Points on a hilly landscape, in no order, each with its height.
A climber steps from a point to whichever of its 2 nearest points has the largest rise for the distance, and stops where none of them is higher. Distance is the straight distance between rows; heights are no part of it.
zoli: [ -9  64  16  -9  17  -1  13  27 -20 -12  -8  24  17  31  -5  40   1 -20
  -5  -3  -4]  height 358
Bef: [-15  16 -24 -10 -19  10  -3 -16 -27  47  11 -51  -1  22  62   1  17 -26
  38 -17  11]  height 31
Loroz: [ -3   6  17  26  30  19  -7  22  29 -45   5  52  11 -23 -43  -8 -12  16
   0  -6  -7]  height 324
tivif: [-15  20  -5   9 -10  32  -4   7  13 -48   9  56 -13 -27  14   9  -8   6
  26 -13 -35]  height 200
dese: [-23  16 -29 -12  29  -6 -10  12  27  17  -9  22 -12  19   7  18  22 -18
  19  28  40]  height 272
Doz: [  3  16  20  22  44 -28   3  46  37   9 -11  29  11  15 -68 -38 -12  -7
 -29  20  11]  height 618
nuso: [ -5  -4  -7 -24  21 -34  11  -4  11  55 -27 -10  18  22  -4  -1  18   9
 -16  29  14]  height 380
gufe: [ -5   5 -53  10  -8  26  -6 -25 -25  -9   6 -68 -31 -13  78  29 -21 -26
  28 -23 -20]  height 6
rik: [ 11  12 -28  21 -25  24 -29  -1 -18 -30  13 -19 -18 -26  27  13  12 -33
   3   2  29]  height 511
fenoz: [-11 -17  17 -39   0 -29  -2  12  41  68 -31   4  -1  50   4  -3 -14   9
  -4   9  -6]  height 277
teb: [-12  41  20  22  40   0   4  40  12 -34   0  47  13   7 -53  12 -23  16
  -2 -11   0]  height 404
Zibi: [ 20   1  -1 -32  18  -9  11 -29 -24  30 -16 -25  11  26   3  16  26 -17
   1  10  32]  height 587
fom: [  5  -7  -1 -24 -15   1 -11 -29 -11  22  43 -65 -20  -7  52 -21 -10   6
  29  -8  59]  height 107
Gil: [ -5  26  -4 -13  -1  -2  -5  18   8   2 -10  24  -3   5  -6  17  23 -29
   2  12  27]  height 348
miv: [ -8  12  -4 -13  -9  34   7 -10   1 -45  -5  50  -5   3   3  35  -7   5
  27 -20  -4]  height 162
mefa: [  5  14  19  39  23 -14   4  41  16   5  -3   9  20 -16 -89 -62 -10 -19
 -10  14   7]  height 493
Zuza: [-22   8 -43  28 -15  22  -5  -9 -14 -50   9   5 -11 -25  27  23  -5 -12
  17  -4 -45]  height 75
Zin: [ -1  37  13   3  27 -51  23  19  22  41 -38  31  14  43 -24 -10 -11 -18
 -26  33  16]  height 561
Giru: [ 14  -5  33  30 -18 -22  -5  28  10   2  -2   4  11 -11 -56 -50   9 -21
 -22  12  20]  height 405
favam: [  3  11   2   4 -43  12  -6  13 -30 -13  10 -26 -13 -29   6 -22   6  -5
  -9 -21 -62]  height 204
Zupo: [ 16 -20  12  40 -33   8  29 -37 -32 -60  19   1  -2 -25  25  -2 -21 -22
 -13 -17 -48]  height 86
Tos: [ 26   3   8 -11  39 -51  28  -6  25  56 -44  11  16  34 -17 -13  -3  -6
 -35  41  14]  height 465
Sitof: [ -3  -9 -19  29 -20  16 -18 -15  -9 -16  43 -25  -9 -12  45  -7   3 -31
  28   5  38]  height 426
felod: [  1  -6  -4 -18 -34  12  -6 -14  -9  11  21 -47 -28 -22  41 -21   9   1
  26 -12  12]  height 158
fera: [ -3 -24  -6 -14   3 -19  -3 -36   7  26  30 -39   4  -5  31  -9   7  15
  23  13  54]  height 69
Dape: [ -5  -8  13  31 -44 -21 -28  18   5  23  32  -7 -10  -3   7 -27  10 -30
   6  20  15]  height 124
Rikon: [-22 -10  -8   6 -16  -9 -29  -8  25  38  27   1 -14  -1  30 -13  17 -32
  35  24  44]  height 54
Vazoz: [-28 -12 -67   6 -10  25 -16  -6 -30 -20  15 -46 -30 -16  55  16   5  -4
  37 -14 -17]  height 36
Pafus: [  6 -11  10 -34 -25  -4  -9  -2  -7   7   0 -29 -15 -19   4 -14  19  17
  -6  -5   9]  height 220
Des: [ -1  34  26 -11   1  13   3   9  -5 -26 -23  23  -4 -24 -28  -4   4  11
 -15 -14 -25]  height 365
Reg: [-29   3 -33   9 -15  11 -14  15  -3 -19   5   2  -3 -18  23  14  23   0
  16  11 -29]  height 111
zudo: [ 10  -2  22  -3  -8 -15   3   9 -10  23   6 -23  13   1 -18 -14  18  12
 -20   8 -12]  height 286
Dala: [ 32 -38  42 -19   6 -16  -4 -21  16  35  -4  -8 -14  27 -13  -2 -15  14
 -38   2  48]  height 52
tuv: [  3  20   0  34   0   0  -5  28 -21 -27  18   6  19 -15 -24   6  19 -16
  -8   9  -6]  height 190
Revez: [-10 -22 -25 -10  22 -30  -4 -28  41  47  -3  -4  -6   1  27 -12  12   1
  27  49  60]  height 149
suta: [ 23  12  14 -11  13  -3  13 -22 -17   2  -6 -13  16   7 -25  16  27 -20
 -26   5  23]  height 643
dodef: [-22 -41   4 -35  -6  11 -19  11  36  28 -16  10 -29   8 -13   2  -9  59
  16 -10  -5]  height 449
nif: [ 18   8 -23  53 -14  18   9   2 -38 -52  28  -9  21 -14  10  24  -8 -21
 -13   0 -48]  height 266
fuva: [  3 -17  18   2 -19 -24 -14  -1  16  41  11   4   0   4  -1 -26  14 -16
   3  22  34]  height 91
vis: [-14   2 -10  26  13  22   3   9   4 -63   4  48  -2 -38 -22  -9 -12  14
  10  -7 -33]  height 257
leli: [  8 -10  12  38 -11  21  41 -40 -34 -56   8  23  31 -21   0  -3 -16  14
 -16 -20 -59]  height 116
Tunor: [ 14 -20  26   9  -6  17  32 -28 -12 -53   0  47  14 -15 -18 -13 -25  27
  -2 -33 -55]  height 155
mutet: [  8 -11 -15  46 -24  12 -15 -12 -32 -28  37 -28  15 -25  27  11  -9   2
   5  -3 -18]  height 313
beg: [ -1  11  27  27  26  22  29   2  -2 -56  -2  50  19 -35 -30 -24 -24  23
   8 -27 -50]  height 202
pivos: [ 15 -34  29 -42  15 -21   7  19  40  61 -39  -2   0  49 -25  -9 -34  26
 -29   0 -12]  height 223
Buf: [ 27  -4   7  16 -34  25   1 -26 -24 -55  12   9 -19 -30  27   1  -7 -14
 -11 -28 -17]  height 57
kazu: [ -9 -34   6 -48   1   0  -2   1  29  48 -20   7  -3  40  -7   9  -5  42
   9   9   4]  height 347
bibuk: [-17 -13 -29  -2 -11   4  -3 -21  -6  47  35 -50 -10  25  72 -19   0 -19
  59 -16  49]  height 62
bib: [  6   8  27  21 -16 -11  -5  26 -20   5   3 -10  23 -17 -48 -47   6  -6
 -16   5 -27]  height 344
dipa: [ 25 -20  14  -9  33 -20   9  13  24  23 -22  16  12  33 -50  26 -19  24
 -35   0  12]  height 141
bufe: [ -6 -32   7 -14  37   6   6   6  19  18 -12   5   8  23 -50  39 -23  51
 -21 -14  -3]  height 191
tol: [  4  14 -23  -2 -25  19 -19 -11 -43  11  10 -58 -14   5  67  10   1 -41
  22 -18  -6]  height 7
rilit: [  3  -7 -12  -4  12  28  19 -28 -19 -47  -8   8  16 -21  -9  36   6  19
  -8 -13 -20]  height 357
Gat: [ -4  44  -1  -8   0  27   9   0 -28 -10  -4   5   9  31  15  39   1 -14
  10 -19 -25]  height 292
laved: [-11   2  -2  21 -27  -7 -13  36 -11  -7  22  -7  -4 -22  -4 -15  27 -26
  -1   8  -4]  height 156
Sol: [ 21  -9   1 -21  14   3   3 -29 -16 -17  -6  -3  16  -4 -22  30  18  30
 -28  -8  13]  height 484
pud: [-35  -9 -48  -1 -21   4 -15   5 -18  17  25 -37  -8 -16  39  11  17   2
  29   5 -20]  height 71
rar: [-29 -18 -17 -32   8 -13 -10  26  31  22 -26   4  -7 -11 -28   0   2  61
   3   7 -18]  height 588
vez: [  7  23   6   6 -21  16  12  -2 -25 -45 -15  -7 -12 -53   1 -22  -4   2
 -15 -17 -82]  height 244
Bup: [-10 -32 -22  -6  16 -40  -5 -41  27  35  12 -38   2  -3  42 -28  -3   8
  16  32  86]  height 106
sile: [  3  11  16 -16 -12  16   7 -10 -32 -21 -15   0   6 -32 -14   4  -5  33
 -15 -23 -54]  height 297
Kikiz: [-27 -27 -36  -7  23  -5 -14  -4  45  43  -7  21 -12  31  19  13  20   4
  32  31  48]  height 203
Luzem: [-12  26 -14  32   4   7   6  23 -26 -48  16   3  25 -30 -11   8  -9  -6
  -3   1 -44]  height 227
ziki: [  2  35  -9  -7  -3  31  29 -15 -25 -47  -4  42  14  16  22  36  -3  -6
  15 -33 -33]  height 228
Doram: [ 41 -25  37 -12  18 -30   0  -3  15  31 -27   4  13  49 -43  -1 -12  -1
 -58   9  34]  height 95
Ropo: [  1   2 -11 -40  37 -21   7 -28  11  49 -38  -7   4  42   8  17  23  -3
   4  19  41]  height 459
noreg: [  0  41  13 -16  34 -16   8  27  14  17 -17  27   2  39 -10  12   2 -12
 -15   4  16]  height 446
bam: [ 24 -27   0 -38  36 -24   7  19  61  50 -48  15  -9  57  -7  -6 -55   6
 -45  16 -12]  height 173
Tugo: [ 22   7  26   3 -36  19   2  -9  -4 -66  -5  28 -33 -32  -9 -14   9 -28
  -3 -24  -5]  height 25
Vopel: [ 22 -32  31 -24 -18 -10 -12 -19  22  35   3  -8 -24  13  14 -12  10   7
   2  -3  51]  height 48
senet: [-19 -21  -5 -10   6   6   5   1   7  14  -2  10   6  31 -16  30  -4  36
   8  -2   2]  height 260
vima: [ 20  -8  -9  35 -41   9 -15 -15 -28 -25  52 -55  -7 -18  47   1 -13 -16
  10  -9  14]  height 363
Lef: [ -5  34  28  13  31  -4   2  50   0 -14 -11  27  12  -9 -54 -20 -13 -10
 -23  -4   3]  height 492
Sifi: [-19  -1   6 -20  15   0 -12  22  11   2 -16   8  -8 -22 -21  -4  21  29
  -7  -5 -16]  height 460

Where does a climber stop that starts at each point below?
Doram -> rar
Zupo -> Doz
bibuk -> Doz
tivif -> Doz
Rikon -> rik
Vopel -> rik

Call two points neighbours if one is among the 2 nearest of the other. Go from one point of each pair to the other, from neighbour to neighbour, staying as high as possible. Name the lowest point that can't be avoided.
Zin / rar -> sile
Doz / Zin -> miv
suta / Zin -> nuso
